Each scene shows the same named points in several views. A view is turned or mirrored, shifted and resized as a whole, has a little noise and may leave points out.
(in the rows, 128 means zero)

Scene 1
View 1
vonas: [125 155 131 136 150 155 105 109 104 129 122 149 111 118 117 115 109 128
 115 143  98 142 125 120 117]
zizes: [150 136 140 141 136 166 129  98 100 151 128 146 145 130 125 141  93 103
 117 136  99 153 151  87  91]
piv: [136 156 135 134 144 163 111 104 105 142 129 152 121 121 114 119 100 119
 113 142  96 139 134 113 105]
levu: [118 115 126 158 158 122 107 119 106 100  97 142 106 114 141 123 121 139
 131 146 119 162 106 106 124]
Soko: [132 128 132 148 147 141 113 114 105 121 111 146 121 119 133 127 111 127
 122 142 110 155 124 100 110]
bapi: [130 128 132 152 149 139 115 115 107 121 114 148 116 117 130 122 107 128
 126 148 111 149 123 101 110]
sodu: [116 133 118 139 154 133  95 109 103 100  91 141 108 123 139 124 133 142
 119 132 111 169 109 121 134]
Gani: [149 131 153 170 149 153 140 126 112 150 149 157 125 103 108 104  73 120
 132 173 104 112 138  80  77]
vofom: [116 132 128 153 158 130 102 122 106 107 103 147  99 111 131 112 119 144
 128 150 113 149 107 116 124]
mim: [163 123 151 155 133 166 144 105 105 164 141 150 156 124 121 140  77  97
 124 145  99 142 159  68  72]
vofe: [130 135 130 143 145 146 110 110 104 123 110 146 121 121 131 128 114 126
 120 136 106 157 126 107 114]
meve: [122 145 121 130 147 147  98 105 101 116 104 144 115 126 131 128 125 129
 114 128 104 165 121 121 128]
Liva: [135 126 133 153 149 142 116 113 105 124 116 147 124 121 131 126 107 125
 126 145 111 153 127  96 107]
nozo: [126 143 119 127 143 150  98  98 100 120 100 142 124 134 137 138 128 124
 110 120 103 173 125 119 126]
Nezik: [140 127 144 163 148 144 129 122 110 136 132 152 119 109 117 111  89 125
 129 159 109 131 131  90  95]
gov: [138 130 146 166 150 144 129 125 111 135 135 155 117 107 115 108  88 126
 131 165 105 124 128  90  91]
davil: [125 152 127 135 148 150 100 107 105 123 111 147 112 122 121 118 117 130
 113 137 103 154 122 121 120]
nukel: [141 128 132 139 138 155 117 100 101 134 113 141 140 130 135 145 111 112
 117 125 106 169 140  93 105]
Kevap: [134 125 133 150 148 141 114 112 105 122 111 143 123 122 134 131 113 124
 122 139 110 157 126  97 111]
View 2
Nezik: [127 109  99 108 104 138 138  95 135  93 151 147 146 127 148 110 141 172
 121 140 121 144 129 122 133]
vofe: [109 130 107 149 123 135 126 129 134 122 132 143 125 118 148 124 125 156
 119 142 145 139 130 137 127]
gov: [129 110 105 106  98 143 135  88 134  92 160 147 143 130 149 107 143 173
 121 135 117 145 127 123 136]
Soko: [109 130 102 142 120 137 127 125 137 112 132 153 129 116 144 121 132 166
 124 141 144 137 129 133 134]
zizes: [123  86 115 117 145 151 149  91 124 111 130  97 157 139 153 112 125 130
 115 144 167 145 139 115 102]
Kevap: [107 127  98 143 124 135 131 123 134 113 125 151 127 116 145 120 129 164
 123 146 146 139 130 133 133]
piv: [124 114 124 137 119 144 129 109 128 128 164 117 132 131 147 115 128 138
 109 138 135 145 136 136 118]
vofom: [112 154 100 156  99 128 112 136 140 118 149 173 111 109 141 125 137 177
 122 138 117 137 126 147 149]
levu: [ 98 156  90 157 110 127 114 143 142 114 122 184 116 107 139 128 134 184
 129 143 131 135 126 140 151]
vonas: [121 130 119 146 109 136 119 122 134 131 164 133 118 121 144 121 129 147
 111 136 125 141 131 144 127]
Liva: [111 125  98 136 124 140 127 114 133 106 129 151 133 120 147 119 135 165
 120 143 141 136 127 128 133]
mim: [125  73 104  87 144 154 160  69 125  81 119 111 174 142 156 103 133 150
 123 145 159 145 134 102 110]
sodu: [ 96 160 105 178 119 129 112 157 140 138 131 166 104 108 138 132 123 163
 119 141 140 135 130 153 141]
Gani: [138  94 106  85  96 145 145  67 130  81 169 134 161 136 151  96 147 168
 118 136 112 146 128 113 132]
meve: [105 143 115 171 127 129 116 146 136 139 135 143 112 113 142 130 120 148
 114 141 148 137 132 149 130]
bapi: [113 128 103 137 111 133 125 122 137 111 137 153 129 118 145 119 134 169
 124 141 134 140 127 134 136]
nukel: [ 99 114  96 145 154 141 138 126 133 114  98 135 139 120 147 123 122 152
 125 153 175 137 131 123 119]
View 3
levu: [115 106 139 170 140 174  84 104 125 157 141 123 137 141 140 138 152 147
 117 122 146 125 121  96 106]
mim: [109 114 129  83 168 149 122 164 132 110 107 113 115 103 134  99 144 122
 125 168 118 168  87 163 162]
sodu: [123 113 149 172 138 165  91 110 144 171 143 142 151 150 138 126 152 142
 102 111 148 129 147 103 101]
vofom: [116 112 148 169 140 158  96 115 127 147 146 121 142 155 134 143 142 141
 127 124 146 123 132  97 103]
Soko: [113 111 141 142 146 160 100 126 132 143 132 127 138 134 135 122 149 136
 119 133 139 139 122 121 120]
davil: [125 123 162 141 144 138 118 145 156 142 139 144 160 160 127 115 135 127
 119 126 141 138 157 125 116]
nukel: [119 114 134 120 154 160 105 137 150 154 118 142 140 115 139 101 156 130
 100 135 130 156 125 141 135]
gov: [112 116 148 129 153 144 115 153 125 107 139 107 132 148 127 133 129 128
 147 155 136 143 112 123 127]
Nezik: [109 113 142 127 154 148 110 143 121 111 133 103 126 136 130 133 135 135
 143 153 132 144 100 124 130]
piv: [120 120 155 124 151 137 121 156 149 128 134 131 146 147 130 112 133 121
 126 140 133 148 138 137 130]
nozo: [127 118 148 146 140 157 101 126 159 171 131 156 155 138 140 106 158 130
  93 115 142 142 153 128 117]
Liva: [114 113 138 136 149 161 101 130 131 140 129 122 135 129 137 122 148 136
 121 140 136 143 114 122 125]
vofe: [120 113 144 141 147 155 105 131 142 149 133 133 141 138 137 119 148 132
 115 133 139 140 132 121 120]
zizes: [117 115 136 100 159 148 118 154 145 130 114 132 130 116 132  98 149 122
 114 149 125 159 113 154 148]
Kevap: [116 111 142 140 148 160  98 126 135 147 131 130 136 130 135 121 149 137
 117 134 140 141 122 122 124]
View 4
davil: [121 132 148 180 138 114 140 113 131 150 129 160 121 118 175 162 173 115
 134 128 109 155 135 135 116]
zizes: [104 166 127  94 142 119 143 123 120 153 152 169 130 163 148 217 120  74
 121 127 141 139 126  99 122]
Liva: [111 167 130 151 160 121 154 121 140 162 154 145 140 149 165 145 139 118
 115 113 142 146 113 117 127]
gov: [130 156 151 136 112 122  98 150 144 154 162 155 129 150 146 169 152 128
 122 168 179 110  98 100 141]
mim: [102 182 127  63 129 124 122 143 123 161 170 172 136 184 133 231  99  73
 113 137 178 120 112  80 136]
nukel: [101 163 120 122 162 119 162 114 123 160 146 159 132 153 167 181 128  88
 118 103 123 159 129 114 117]
vofom: [133 139 147 205 146 115 136 124 152 155 142 137 133 123 176 114 182 153
 122 135 134 140 107 138 128]
Gani: [132 159 156 113  95 124  81 161 140 148 171 161 129 159 130 201 142 114
 123 183 197  95  91  82 146]
levu: [127 157 137 195 163 118 152 123 156 163 150 128 146 134 174  96 163 152
 114 114 136 145 107 134 128]
Nezik: [129 158 148 141 115 123 110 145 145 155 160 153 134 152 147 170 147 126
 124 157 172 112  99 102 140]
piv: [120 133 146 141 122 117 122 123 125 145 134 172 117 129 161 205 161  92
 133 143 126 137 131 116 122]
nozo: [107 140 128 167 168 113 174  98 129 157 126 155 129 126 183 158 162 102
 128  93  89 173 140 139 108]
Soko: [119 153 135 159 149 119 142 124 139 160 148 146 135 142 165 150 150 120
 120 120 138 145 118 121 126]
sodu: [116 136 133 207 168 113 166 108 143 156 132 138 133 121 189 113 178 141
 122 105 104 166 127 145 116]
vonas: [125 123 149 171 127 115 129 120 133 147 129 165 117 120 169 173 177 111
 137 141 120 143 128 128 123]
meve: [114 135 138 181 153 112 161 108 132 154 126 153 127 118 181 149 175 112
 130 110 100 162 135 139 112]
bapi: [126 152 141 163 144 119 136 128 142 156 150 148 137 140 165 147 155 125
 122 132 146 137 111 119 130]

In a view up to two points have been moved. Name them for each view, in the order of its rows, or write none.
view 1 => none
view 2 => zizes, nukel
view 3 => davil, gov
view 4 => Liva
